A landscape with many valleys, sampled at points; each row gives a point and its height.
A ball rolls from a point to the lowest of its 2 nearest points, and stops where none of them is lower. Distance is the straight distance between rows; heights are no part of it.
Vavo h=5.46:  98  92  71 128  82  97  89  90  87 125  93 116 104  97 109  94  80 117 112 104 111 123  84  95  97  84  72  63 111  86 119  91  83 119  93  90  97 105 101  88  94  92  86  73  97  99 117  95 116  93 126 105
Poro h=5.01:  85 119  80 109  98  96 105 101 104 136  87 124 103  91  86 112  84 120  96  90 101  95 100 107 113  78  91 104  90  81 119  81  92 110 105  71 113  82 101 109  77  73  86  91  66  94 102  88  95 109 130 123
dib h=7.45: 118 112  98 118 111  96 100 111 135 145 108 124  90  85  94 107  87 112  79  95  97  93 104  75 101  97  78  86  84  67 118  82 104 111 102  78 100  94  94 129 104  81  85  96  48  81  88  88  99 100 118 111
nonum h=3.94:  82  60  93  62  97  98  95  77  94  87  89  91 113 122  93  95 120  95 101 120 113  82 117 111  76 139 108  87 124 119  76  77 105  75 117  91  87 134 110 109  90 117 106 100 112 134  98  94  90  66 103 118
mog h=3.91: 108  81  95  91 113  83  97  92 102  90 119  80 101 110  90  90 100  92 116 105  95  97  91  96 114 112 105  90  94 109  95  86  83  83 128 110 100 141 118 104 113 100  77 100 126 142  84 110  90  75  79  93
fofar h=2.01:  99 103  97  85  97  86  97 123 101  86 130 126  90  85 102 120 113  79 123  94  82  98 121  87 111 120 105 104  80 115  98 112 109  69 101 108 114 121  88 108  99  97  93 113  99 118  82 102  97 105  73  84
Bepo h=2.99: 108  88 112 106 117 124 110  93  90 121  98  97  92  99  72 103  75 106 100  98 102 107 115 112  99  69 113  96 123  91 110  96  92 125  98  97  86  74 123  85  99  97 108  79 111  96  82  85 106  89 118 112
savur h=7.05:  89 120 105 113 106 118  98  90 127 140 124 124  88 100  88 113  87  93  91 100  96  95 134  88 106  92 103  99  82  94 106 104 123 110  89  79 120 100 101 125  91  70  88  87  81  91 104  99  91 127  98  87
fozu h=6.45: 102 100  92  99  79  91 101 116 105  94  88 105 118  90 107 105 103 125  99  91 100  88  92  90 108  93  97 126 102  92 105  79 109  99  80  99 118  79  81  74  88 102  99 125  87  81  95  97 104 117  96  96
Mufi h=2.95:  98 121  81 120 109 117  93  96  95 120 126 121  97  98  99  96  86  86 113 103  99 130 106  95 101  80  94  56  96 110 111 121  94 119 107  87 101 116 122 115 100  90  84  70 113 110 114  99  96 104 106 105
kul h=5.17:  93 113  88 114  93 100 116 113 103 117  86 106 112  96  97 102  92 123  92  80  90  82  96  94 110  82  83 103  93  77 107  71  94 122  91  82 112  75 106  96  94  85 102  96  75  82  83  88 106  98 139 123
nar h=3.24: 125 116 117 115  83 101  74 110  85  74  97  74 101  92  95  96 110  91 102  97  94  93  86  99  90  82  83  93  98 102 109  98 107 130  67 113  97  87 109  81 121 125 120  98 103  96  98 111 123  91  97  96
vilu h=1.67: 100 103 109 123  99 125  87  91  84  95 115  84 102 100  82 106 100  87 109  96 102 113  97 107  91  92 113  91 102 107 117 104  98 124  66 103  94  83 123  97 115 120 118  70 105 102 128 101 111  90 103  98
buka h=1.23:  72  86  55 119  97  78 105 112 101 112  62 101 105  99 120 121  96 127 106  94 119 112  89  96  88 105 112  98 102 113 103 108  84  85  97  84 105  88  93  99  88  99 104 102  98  88 114  94  88  94 105 110
sada h=4.90:  87  98  87  83 130  96 108 108  97  86  82 102 101 122 109  96 116  90  99  80  94 124  94 122  95  99 128  97  83 100  72 118  82  87 139  94 116 109 100 113 101  89 116 106 110  94  90 101  98  90  95 116
momos h=2.72:  95  95  84 122  92 100  94  87  73 107 122  89 112  97 109  95  96 101 110 105 114 114  78  88 106  91 101  78  92 124 109  92  82 117  92  91  93  90 107  89 106 112  86  93 139 112  96 112 101  96 100  92
neram h=3.11: 104 114  89 129  65  95  87  88  94 108 118  88 112  91 123  90  90 117  95 106 108 106  69  79 100  94  79  76  89 115 117  78  83 105 100  90  91  97  95  85 104 107  85 102 124 101  94 112 110 101  92  95
pezi h=2.58: 106 124 107 125 120 118  96  88 106 116 113 112  88  96  95  96  79  78 106 101  96 127 115  88  92  61  87  68  85 107  98 128 105 130 112  96  93 127 128 123 108  89  99  72  99 102  98  94  94 103  98 120
Zozav h=4.01:  98 124 101 114 106  98  80 106  90  82  92  88  85 104 114  94  89  95 106  93  95 124  86 106  89  81  96  76  88 103  94 108  87 122 105 104  99  98 124  87 117 105 120  92 117  98  92 107 111  93  97 110
paliv h=4.81:  82 130  75 110  95  99  96 105 109 121  90 120 101 102 108 109  88  97  94  86  92 107 112 107 100  90 101 103  71  96 106  94 103 108 109  82 123  79  91 113  86  69 102  90  78  81 119  99  93 110 101 103
zegat h=3.64: 107  76  94 109 119 120 120 106 105 107  90  93 110 106  75 118  88  99 105 101 114  98 114 113  88  98 150 121 122 109 117 110  95 105  94 104  89  85 103 116  98 115 113 100 106  97 133  93 101  77  97 104
poz h=6.56:  94  92  97 104  94  90 103 133 112  91  68  93 109 100 102 105 114 115  97  89 109  75  97  94 102 102 105 129 104  93 106  85 115 102  73 104 117  86  75  99  80 114 110 122  81  67 111  97 106 110 101  92
riz h=1.57: 109 103 110  74 121  99 117  97 105  89  87  93  91 106  79  81  87  80  90  96  94 109 113 141 112  89 113 120 109  99  97 114  82  87 138 111 134 107 110  88  99  69 105 109  92 100 108 103  95  93  93  95
mub h=4.42: 115  97 128  75 117 101 123  84 110  74  85  84  95  98  83  93 105  77  94 109 103  90 115 128  91 129 106 122 122  85 109 118  96  88  99 126 118 107 100 111 106 107 117 100  78  89 130 102  91  79 106  94
Suvov h=2.23:  98 103  75 127  85 103 100 120 102  95  72  85 104 104 107 111  83 105  98  83 109 104  90 103  82  94  90  99  92  95 107  96  88 115  70  99 105  98 107  97 102 110 124  87  86  72 123 104 105  91 108 109
mam h=3.31:  94 109  78 128 110 111 102  97  95 106 137 114 100  87 100 106  94  79 120 107  88 115 102  94 109  95 112  76  92 128 107 111  97  97 110  88 101 114 114 106 103 101  83  88 130 123 107  97  97 100  81  96
zini h=4.19:  91  64 110  72 107 104 124  87  97 105  86  93 111 103  92 106 114  94 123 109 116  87 123 103 103 123 131 105 135 121  96 110  98  72 108  95  95 101  97 102 101 102  94 102 120 120 110  80  91  58  95 110
Govef h=1.63: 109 126 125  87 122 104  94  95 113  97  97 102  78 103  90  76  69  85  90  93  81 115 117 127  99  71 102  91 112  99  97 109  94 109 137 106 101 106 138  87  99  82 114  86  94 100  93 102  97 103  86 111
nebis h=5.64:  98 112  99 101  95 112  90  94 102 124 116 109  95 100 115  92  67 104  84 111 115 107  88  83 101  72  89  71  77  96  96  95  88 132 123  81  89 113 101 108 109  96  80 101 117 104  62 101 101 112 114 122
bami h=5.31:  86 112  57 126  91  90  84  95  95 131  97 128  96  93 124  86  82 113 109 102 100 126  84 102  91  94  79  63  93  88 108  98  92  99 123  88  75 104  97 100  87  72  84  80  83 105 114  93 103  97 102 118
tobol h=4.14: 117 110 112  97 103  76 103 111  87  79 116 102 102 103 111  79 109  88  97  88  79 112  85 107 105  93  85 106  79  92  75 112 114 101 113 124  94 122  97  94 105 104  86 116 106 112 103 118 105 116  89  93
Mipem h=7.16:  99 107 118 105 114 118  90  89 130 100 128 120  97  99  94  97  90  79  85  94  75 104 136  76 102  87  93 108  90  95  91 104 134 105  92 100 123 115  99 132 105  76  88 103  90  98 101  95 104 130  89 100
vit h=1.68: 104 105  99 113  80 116  97  96  96 124 118 111 111  87  92 115  98 107 107  99  97  93 102  84 122  83  99 110  99 103 119  82 101 114  70  87 106  70  93  86 100 109 101  92 103  95 104  97 109 120 101  81
kov h=2.70: 114  87 116  94 103 124 115  89  91 102 106  90 102  98  69  96  81  94 102 104  93  97 108 111 106  78 112 107 124  89 108  85  96 119  96 104  96  79 119  71 108  97 104  99 107 107  98 101 104  79  97  98
dod h=3.49: 105 125  86 134  71  86  84 101 115 114 121 110 105  79 122  89  88 114  96  99  83 117  96  76  87 100  73  74  91 106 122  87 100 102 104  91  88 101  88  95 107  97  88  93  96 102 115 103 115 105  90  91
zum h=4.43: 104  84 119  63 121  70 109  94  97  78  72  75  86 109 106  79  93  95  93 105 101 106  84 119  89 111 105 102 111  99  87 123  93  89 113 121  99 124 114  81 101 114 114  95 100 107 102 114  81  77  98 105
gel h=3.19: 123  80 108  87  85 108  99  81  81 105 120  94 105  88 100 105 101 103 106 125  99  76  88  88 134  99 102 101 102 112 104  93  97  83  99 114  78  97  89  89 114 107  81 124 143 121  89  96 106 112  71  73
vubo h=5.08:  81 111  70  97 107  87 100 113 102  93  92 113 103 120 132 100 106  87  96  90  89 120  86 102  97  96 117  92  69 106  75 100  96  84 131  89 116  96  89 101 103  86  95 111 107  90  94 102  81  94  94 110
baza h=3.62: 101  94  82 114 125  96  94  92  97  93 128 100 100 102  96 104 105  87 124 105  95 117 101 100 109 109 115  83  89 121  93  99  81  82 126  93 104 127 123 107 104  97  85  95 131 136  92  98  90  84  70  99
gat h=1.91:  93 104  72 125  68  90  94 101 112 112  90 124  98  83 102 111  86 141 112  93  90  94  94  84 100  84  80 111  97  89 112  77  90  84 107  94  76  73  90  79  85  87  88 100  86  92  90  96 115 121 110 104
didur h=3.57: 101  90 115  46 103 119 130  97  94  83  85  92 109 117 107  91 103  94  88 127 115  77 119 126  80 130 103  98 135 119  84 127  84  82 108 102 111 128 115 102  99 100  96 111  97 118 117  97  64  73 131 113
Belu h=1.37: 104 102  91  87  86 107 103 107 104  85 140 113  95  71 107 115  92  96 101 113  80  93 107  75 116 113 101 105  85 120  94 112 112  73 100 114  93 129  92  98 107  96  82 132 130 117  75  96 104 119  67  85
Nevez h=4.23:  97  98 113  96 117  96  95 100  92  77  79  82  83 108 110  86  88  96  99  92  95 115  87 124  92  84 105  99 104  98  85 109  88 109 109 124  94 100 121  82 104 103 124  98 118  98  94 108 101  95  89 106
Barov h=2.00:  85 102  97 102  94 100  90 105 108 107 118 100  96  94  91 122 123  92 115 101 100  97 102  91 108 136 119 112  86 111 125 104  97  79  63  97 114  75  88  96 101 105 107  77  82  87 116 103  95 102  86  69
vol h=4.38: 119 120 112  98 115  96 103 106 104  82 115 111  93 103  98  81  90  77  87  80  73 113 114 123 101  81  94 113  84  86  83 106 116 106 126 112 106 114 110 110 101  80 104 115  97 100 110 112 112 122  90  94
Mak h=4.59: 108  94 127  86 116 101 120 102  97  78  74  89 101 102  85  90 131  82  94 106 103  81 107 122  90 123  94 118 118  82 102 113 119  96  86 132  99 112  77 122 104 113 112  96  75  96 130 110 105  90 107  95
Gola h=4.49:  85  61  83  73 113  80  86  89  88  96  88  90 108 126  95  71 110 102  97 107 130  91  87  82  99 108 125 123 104 108  80  92  90  95 108 108  90 117  89 108 106 111 103 106 126 118  70 110  99  81 102  97
Lokag h=7.37: 120 110 107 118  97  94  85  93 138 125 117 121  91  91 107  99  87 103  77  97  87 112 117  64  84  91  75  84  83  70 112  82 115 107  90  95  98  96  85 131 116  87  90 101  48  90  93  92  98 113  97 117
dibiz h=4.16:  90  71 107  62 112  82  92  77  96  72 100  84 102 133  86  90 122  97 113 109 106 109 103 115  92 135  93  88 115 111  81  87  82  78 129  94 103 146 112 100  95 111  97  91 100 131  82  99  83  66 105 123
ripad h=4.36:  92  78 123  75 106 101 124  97  94  95  83 109 102  92  86 112 128  98 125 112 111  76 125 105 107 118 119 134 135 108 107 111 124  70 101 116  97  95  80 106  99  94  96 101 103 112 112  82  95  89 100  89
riba h=6.80:  90 103 103 118  98 122  89  97 120 104  99  74  91 107  84 126 109  99  86  85 102  91 107 124 100 113 110 101  85  83 108  87 105 112  73  84 133  66 109 100  85  90 106  94  87  73 114 102 105 117 110  90
Dok h=2.76: 129 130 128 118  81 107  68 103 103  91 123  84  97  94  84 102 111  91 106  99  88 101  95  92 102  95  78  92  78 105 114  93 112 136  82  97 102  96 103  99 125 115 103  94  95 110 104 113 127 103 101  90
babi h=5.78: 102 106  99 101  94 114  91  94 113 101 114  98  96  99 131  86  64 100  68 106  90 119  93  73  92  74  81  72  72  98  81  96 113 118 117  92  96 120  93 111 114  97  78 120 107  96  74  94  93 119 107 131
Zotev h=0.86: 108  99 107 124  88 126  89 103  94 120 118  92 105 102  77 115 101  97  96  90 101  95 104  87 105  88  93  90 100  89 120  86 100 130  55  86 103  83 112  90 109 116 105  73  83  89 106  97 119  95 125  89
nuzef h=4.54:  85  93 124  70 108 114 104  92  94  78 107 119  95  93  83 122 151  84 130 106 103  74 120 102 113 137 103 123 113 107 101 111 115  71  88 113 102 100  76 109  95 100 109  92  84 111 101  88  92 109 105  79
par h=4.61:  99  95 125  66 109  80 139  88  89  89  79  87 101 111 106  79 110  92  85 108 111 104  98 128 102 131  85 110 108 110  77 130  84  76 110 114 107 132 112  91 104 100  92  99  84 118  97 108  62  90 116  97
tuv h=4.30:  83  95 110  81  95  93 106 113  98  78 101 119 110 110 109 112 136  91 101  92  85 108 114 108 106 137 111 109  97 111  89 109 107  81  98  95 121 105  79 128  85 108 133  90  87  96 105  92  96  80 100 115
Molov h=5.16:  95 111  81 114  82  94 101 105 112 144  90 126  99  92 113 104  71 114 105 100 107 107  88  96 106  81  74  89  97  73 106  88  96 107 129  75  81  90 101 109  81  79  77  94  66 101  99  86 101 103 124 133
nad h=0.51:  91 114  94  90  71 100  94 101 121  90 126 121  99  75 108 105  76 114  87 118  88 104 109  68  90 104  91  95  93 115 108  95 105  76  93 104  90 109  74  91 105  85  86 132 116  88  82  89 110 133  69  92
nuko h=3.65: 100  62  74 110 123 111  99  88  79 112  95  82 104 111  90  97  85 103 111 104 131 115  96 100  77 104 139  99 116 118  94 103  87 111  85  99  78  95 120 100 107 117  94 102 134 101 109 102 103  83  99  95
nusi h=4.18: 110 100 120  92 116 113 105  83 130  76  87  79  87 100  74 101  77  81  83 112  96  92 108 129  85 113 125 121 125  89 117 110  93 102  97 118 108  93 127 101 107 106 137  89  88  77 125 105 102  76 100  99
kod h=4.22:  79  65  96  88 103  89  90  98  74  85 100  88 113 108 123  86 129  99 108 111 120  80  81  75 101 123 106  93 101 125  90  92 111  95  98  98  82 121  83 117  94 122 100  98 125 108  75 107  94  81  98  95
vuse h=5.32:  98  96  85 109  97 112 109 111  85 121  94 100 106  98 100 106  81 128  94  93 103  90  90  90 107  77  83  84 101  90  95  82  82 127  88  79 103  76 126  85  93 100  98  99 100  91  68  91 103  97 144 126
kikur h=1.80:  81  82  53 123  86  88  91  97  88 114  76  90 101 110 122 101  81 118  96 100 120  97  71  87  91  97 102  91  94 103  92  86  79 106  93  85  97  92 100  86  99 102  84 105 113  87  88 106  96 101 113 109
luf h=2.77: 138  90 117  83  90 115 110  92  92 108 127 107 111  87  87  99 107 105  98 110  85  80  98  98 126  90  85 106 117  89  99  86 111 101  86 107  84  93  92  88 105 114  97 129 128 116  96  91 118 121  75  85
gan h=3.02:  95  93  87 116 109 123 108 117 120  98  80  85 104 103  95 131  93 100  80  90 110  87 111 126  97 118 130 122  98  98 112  98  98 119  89  97 109  90 100 133  85 113 128  97  90  69 129 104 101  97 115  97
nepum h=2.31: 108  97 110  92 103 100 122 106 112 109 101 118 100  96  72  97  95 104  81  90  87  92 109 121 127  78 117 126 114  85  94  86 118 101 119  98 110  97  92  89  86  76  91 136 117 112  89  95 114 126 107  91
Gad h=4.77: 108 101 125  90 110  93 113 108  82  82  79  97 112  95 117  90 152  93 106 101 103  80  94 104 100 118  72 112 106 101  90 114 130  89  74 119  90 112  71 123  98 118 108  95  80  97 117 104  96 111 103  91
gomif h=1.33: 101 110  88 112  61 107  90  99 120 116 110 123  94  79 107 101  77 142  95 107  93  97 107  76  86  97  77  93  96  98 117  84  91  77 113  94  67  97  76  87  92  92  83 117  99  82  82  87 115 134  87 103
lepid h=5.91: 111 121 105  98  81 102  87 104 105  94 124 103 104  99 123  80  82 109  70 100  79 109  87  85  98  85  75  78  80  98  90  98 120 111 107  99  96 122  87 100 110 110  79 137 115  99  86 102 107 128  93 112
mukez h=3.72:  93 114  90 119 128 104  71  85  83 102  93  84  77 104 101  96  79 105 104 104 115 126  88 111  85  89  97  74 105 108  96 112  85 121 104 100  78  99 147  83 109 109 119  84 125 103  84 102 105 105 103 117
mebet h=4.15:  99  84  93  65 125  70  90  85  93  81 107  87 101 128  87  75 108  93 111 108 114 104  89 100  95 123 100  96 100 110  89  87  78  87 131 107 106 143 116 100 115 106  94  91 112 131  71 109  84  70  96  97
reruz h=4.72:  76  70  82  79 118  92 101 108  97  97  77  93  95 126 112  89 115  99  97  93 118 109  92 101 102 104 129 108  94 109  69 111  99  93 121  91 106 105  87 102 101  97 108 107 126 101  82 100 101  90 108 111
git h=7.26: 118 109 116 117 106 104  86  83 129 107 130 113  93  94 101 106  89  93  85  98  79 115 119  66 102  80  80  86  85  99 105 109 123 116  80  99 110 108 100 134 124  91  85  96  85  99  88  92 100 113  95 113
pago h=2.69:  94 108  82 145  73  90  88 110 111 105  75  90 101 110 104  98  97 115  96  79  90 101  88  99  87  96  80 105  91  81 105  77  94 103  88 106  90  79 100  82 106  99 105  80  72  78 118 109 118  92 114 108
Dizo h=3.86: 105  91 114  89 108  99 109 119  81  72  74  77  99 104 120  94 113  95 103  92 110 100  86 104  84 109 102  98 103  99  97 115 109 114  95 120  84 111  87 114 102 131 120  99 106  90 108 106 100  82  94 104
tuz h=6.67:  94 100 108 109  96  98  84 118 114  91  78  75  97 109  93 108 117  94  85  83 112  81  99 105  96 117 102 122  96  83 106  80 111 108  69 104 130  82  92 102  89 104 107 114  75  60 122 109 104 116 102  84
varis h=4.60:  95 125  96 104 110 112  97 105 104  99 101 113  90 105 107  96  91  77  89  85  84 113 118 112  96  74 101 100  75  92  84 105 107 118 124  93 115  98 101 114 106  75 109  99  95  85 104 102  98 116  96 108
desil h=1.58:  89 105  82 111  85  89  99 116  94  90  87  85 108 105 136  92 101 110  99  90 107 107  70  87  89  90  97  96  88  96  92  92  95 108  95 102 107  88  91  79 112 110  95 110 100  82  89 109 101  96 100 108
Fevab h=2.24:  89 102  73 124  94 108 107  97  82 115  96 102 104  97  99 114  89 104 111 101 104 114  95  93 111  84 106 102 101 105 111 102  92 115  90  84 115  78 102  84  94 101  94  87 113 102 113  98 105 104 101 100
Zelok h=3.74:  92  73  97  56  85 110 126  90  90  92  77  99 107 107 103  92 123  92  92 121 106  68 120 123  90 130  98  94 134 116  79 103 111  71 114  99  89 131 106  98  85 101  89 110 101 132 118  99  73  74 123 105
Nivo h=1.99: 103  88 114  88 111  90 127 102 103  99  86  98  99  98  75  93 104  93  93  90 100 104 101 133 118  90 118 134 113  87  91 101 103  94 118 110 126  92  89  89  89  79  94 123 111 109 101 104 103 103  96  92
mip h=6.03: 130 130 120  99  74  96  84 108 100  89 130 108 116  84 108  80  98 108  90 108  80  97  88  86 102  91  63  92  89  98  98  91 117 110  95 103  99 112  81  94 108 115  87 132 111 104 103 102 117 123  86  93
Nitav h=4.96: 119 113 122 106 112  81 116  89  86  84 106 112 112  98  99  95 162  98 123 102  94  95 101  99 109 118  65 109 101  91  86 109 118  72  98 117  85 120  79 114 103 108 101 100  79 132 104 109  87 120 100  84
gilaz h=3.38:  90  83  98  97 107 110 119 117 103 101  74  95 109  98  95 123 109 105 110  91 115  93 119 108  97 100 141 128 108 114 110 107 105 101  94  97 107  88  90 127  86 112 116 110 110  90 118  90 100  88 102 102
rebap h=0.71:  68  98  57 104 100  85 100 112  99 112  84 114  97  91 101 130 106 116 108  94 112 115 105  95 102 104 130 103 103 115 118 122  90  74  94  81 116  86  87  95  84  93 110  89  99  87 111  90  84  94 109  98
ves h=3.51: 109  65 112  81  92  98 103  76  74  92 113  88 104  89 109  99 127 101 114 124 110  71  87  82 133 107 108 102 109 110 101 102 102  75 101 120  78 103  78 105 111 115  80 111 131 127  77 106  97  92  81  73
fitod h=3.23: 100 112  94 140  72  95  83  99 122 136 109 127  89  97 100  95  91 118  97  93  94 107 104  81  97  96  72  88  93  74 122  80  98 105 102  95  76  89  92 105  99  92  90  70  71  92 112 103 120 114 110 101
gedud h=4.07:  82 100 104  94 102  91 113 121  93  70  82  89 112 104 129 103 123  95  97  86  97 105  96  99  93 127  97  97  91 107  95 110 113  98  89 105 107 107  83 120  90 118 120  91  98  84 104  97  98  82  96 108
Vuz h=3.90: 115  90  98 105 118 126 107  97 109 104  91  89 103 101  73 114  65  99  91 103 113 104 109 123  73  98 141 113 125  94 113 108  82 108  91 104  82  83 132 101 106 114 134  85  99  84 134  98 102  81  99 108
gaves h=3.05: 109  91 115  74 113 112 114  92  94  95  95  79 102 112  80 101  61  86 106 121 116  92 106 116  87  89 127 109 133 104 105 108  87 102  90 106 103  75 129  76 109 101 102 116 104  96 113  98  80  69  87 103
Mufif h=2.17: 101 116  97 101  82  67  97 120  91  79 100  95 111 103 138  87 122 110 101  93  93 105  67  90 108 113  88 104  91  96  94  99 108  92 105 104 102 100  68  89 106 115  94 122  91  90  98 110 103 102  84  96
nugol h=2.57:  90 120  93 100  99  95  91 110 117 105 126 120  87  95  82 120 110  85 117 100  86  95 119  83 106 126 121 104  73 110 109 108 102  81  88  99 119  89  95 101  98  88 103  87  89 103 105 106  88 108  73  72
diz h=3.96:  79  56  84  95 106  97 107  92  86 115  92  92 105 102  92 116 109 107 114 110 130  96 111  86 102 108 145 108 122 123  95 107  95  88 102  93  80  94 100 106  98 106  90 102 131 111  91  88  94  79  95  91
poga h=1.09: 111 125 112  71 123 106 106  98 115  91  96  91  86 109  95  74  68  79  98  97  92 111 113 130 101  88 100 100 107 110  94 119  74  83 143 110 128 115 140  77 106  71 119 105  88 101 104 105  82 101  83 100
mef h=4.73: 100  78 123  74 113  78 137  90  84  94  88  92 106 106 106  81 125  93 105 104 101  97  92 116 111 122  84 115 109  97  79 117 104  78 111 121  95 124  95  97 106  94  86  98 101 128  99 104  87  86 106 101
lil h=3.33: 104  86 127  61 123 109 117  99  93  86  88  83 100 116 106 101  75  90  96 120 123  83 109 113  83 114 122 105 140 110 102 128  83  92 106 106 114 104 125  98 110 114 101 118 104  99 114  95  68  73 104 102
Kot h=6.19: 127 124 116  95  91  86  86 112  98  90 116 113 113  91 107  90 122  98 104 102  87  89  84  95 110 101  80 116  94  81  92  94 115  99  79 109 115  94  77  98 103 109 103 127  93  98 108 113 113 134  88  74
lakav h=6.92:  82 122 111 117 110 119  88  87 122 122 113  97  86 109  85 121 108  92  87  92 101  93 120 123 107 112 117  97  80  90 106  91 111 111  95  69 134  75 106 111  75  71  87  95  86  86 109  98  95 136 106  80
kede h=2.64:  90 109  73 125  95 124  94 110 120  97  77  79 100 110 100 124  86 101  77  82 106  98  91 120  89 112 107 102  90  90 111  99  88 115  72 104 115  95 113 116  95 108 133  84  81  64 137 109  99  95 121 100
Lonu h=3.81:  90  73 112  75  86 101 107  94  68  83 101 109 103  88 112 108 138  96 123 124 103  72 109  92 114 116  93 102 123 121  90 106 123  65  92 110  83 112  81  99  95 109  90  96 112 120  71  89  91  95  99  92
tonas h=1.36:  75  98  80  99  92  90 104 108 102 107  99 115  99  84  90 135 111 108 112 104 107 106 110  83 100 112 125 119 100 121 130 113  93  82  71  93 107  76  82  92  88 101 110  87  87  84 110  96  97  97  95  74
Fek h=2.09: 114 120 122 109 118 112  89  80 116 107 101  95  78  97  90  86  69  91 100 102  92 129 117 102  99  69  93  71 107 112 100 115  93 115 135 102  89 120 144  99 109  92 111  76 103 107  91  97  99 100  82 112
voso h=3.88: 130 103 126  99 109  74 122  99  74  80  87  83  97  98 106  80 131 100  94  94 102 109  69 109 102 101  82 118  97  87  76 116 109  98 101 122  82 112  91  93 103 120 102 113  94 107  92 119 102 109 104 101
tila h=3.34:  98  77  79 105 124 124  96  75  83 122  96  87  94 117  75  98  71 107 110 112 119 118 107 117  87  86 116  91 123 103  94 108  83 122 100  93  85  86 133  78 104 102  95  88 130 108  99  95  99  89 103 106
tov h=5.47: 106 101 108 103  99 114 103 106  94 111 108  95  93  99 102  93  79 115  78  95  97  95  90  93 114  76  87  86  86  91  94  84  86 131 108  85  84  87 113  86 104 109 101 102 123  99  51  97 111 108 123 120
pidi h=6.34: 118 115 107  83  82  95  88 115 110  94 106 118 123  88  98 104 114 119  95 106  96  78  85  89 107 104  87 118 113  77 105  76 109  94  85  90 110  80  82  76  80  97 110 136  85  90  94  95 106 139  98  77
biva h=2.83:  93 112  97 133  80 100  65 110 133 125 111 130  79  96 102 108  94 130 100  92  86  93 113  86  84 105  77 105  84  70 101  79 102  85 113  96  66  74  89 118  82  82  93  87  62  93  93  98 123 133 113 102
Taga h=2.22: 106 132 114 125  97 112  88  96 101 102 126  90  94 103  83  95 100  82 109  98  90 111 103 101  95  86 100  85  76 104 114 106 100 130  89 100 104  97 117 104 114 108 105  66  99 113 117 108 112  99 102  96
Vebuf h=4.00:  71  72 113  74  80  87 102 108  75  83  94 100 102  95 126 105 133 102 105 107 112  77  93  80 111 120 100 103 111 125  87 109 119  88  95  92  89 107  73 105  83 108  97 100 119 101  74  94  89  89 101  97
sur h=3.63: 124  93 115  98  98  85  94 110  75  68  82  74 101  93 117  88 119  98 100  97 101  96  67 106  94  93  85 103 101  91  94 110 111 114  88 126  90 108  96  90 107 130 112 115 100  92  98 115 109  92  95 103
darif h=2.35: 127  99 123  98  94 113 111  95  95 110 125  96 109  93  77  95  94  94 104 100  85  88 103 101 118  76 101 104 111  91 102  81 103 124  93 109  90  86  99  82 106  99  97 102 125 113  89  98 120  99  95  96
Nali h=2.39:  86 114  84 118  77  90  80 105 133 121  90 126  88 100  95 108  96 128 100  89  90  91 111 102  96  94  95 125  90  78 109  72 104  87 117  97  93  67  87  96  84  69  96 101  63  85  95  95 114 129 111  99
gir h=5.14: 111 116 117  80 104  66 103 109  81  80 120 119 103  94 122 103 145 104 109 108  98  92  84  86 118 127  67 104  96 103  87 121 115  66  96 110  89 117  67 101  97 110  90 114  91 113  86 103  95 125  94  79

For each start below, name the point where the ball stops.
dod: Zotev
Lokag: Poro
paliv: sur
mebet: poga
tuz: Poro
babi: Poro
Vuz: Suvov
fitod: nad

Call two points neighbours if one is among the 2 nearest of the other. Go from one point of each pair to the other, from neighbour to neighbour, staying as low as possible. Name the highest point that can't be avoided.
nad, desil: nugol
Suvov, nad: fitod
sur, darif: nuzef
nad, Zotev: dod
desil, rebap: kikur

For each start below, name every point that the ball comes to, in order.
vubo: reruz, Gola, kod, Vebuf, Lonu, ves, gel, luf, darif
lepid: babi, nebis, tov, vuse, kul, Poro
dibiz: nonum, Zelok, didur, lil, gaves, kov, darif
Nitav: Gad, Mak, mub, nusi, Vuz, zegat, gilaz, gan, kede, Suvov
sada: reruz, Gola, kod, Vebuf, Lonu, ves, gel, luf, darif
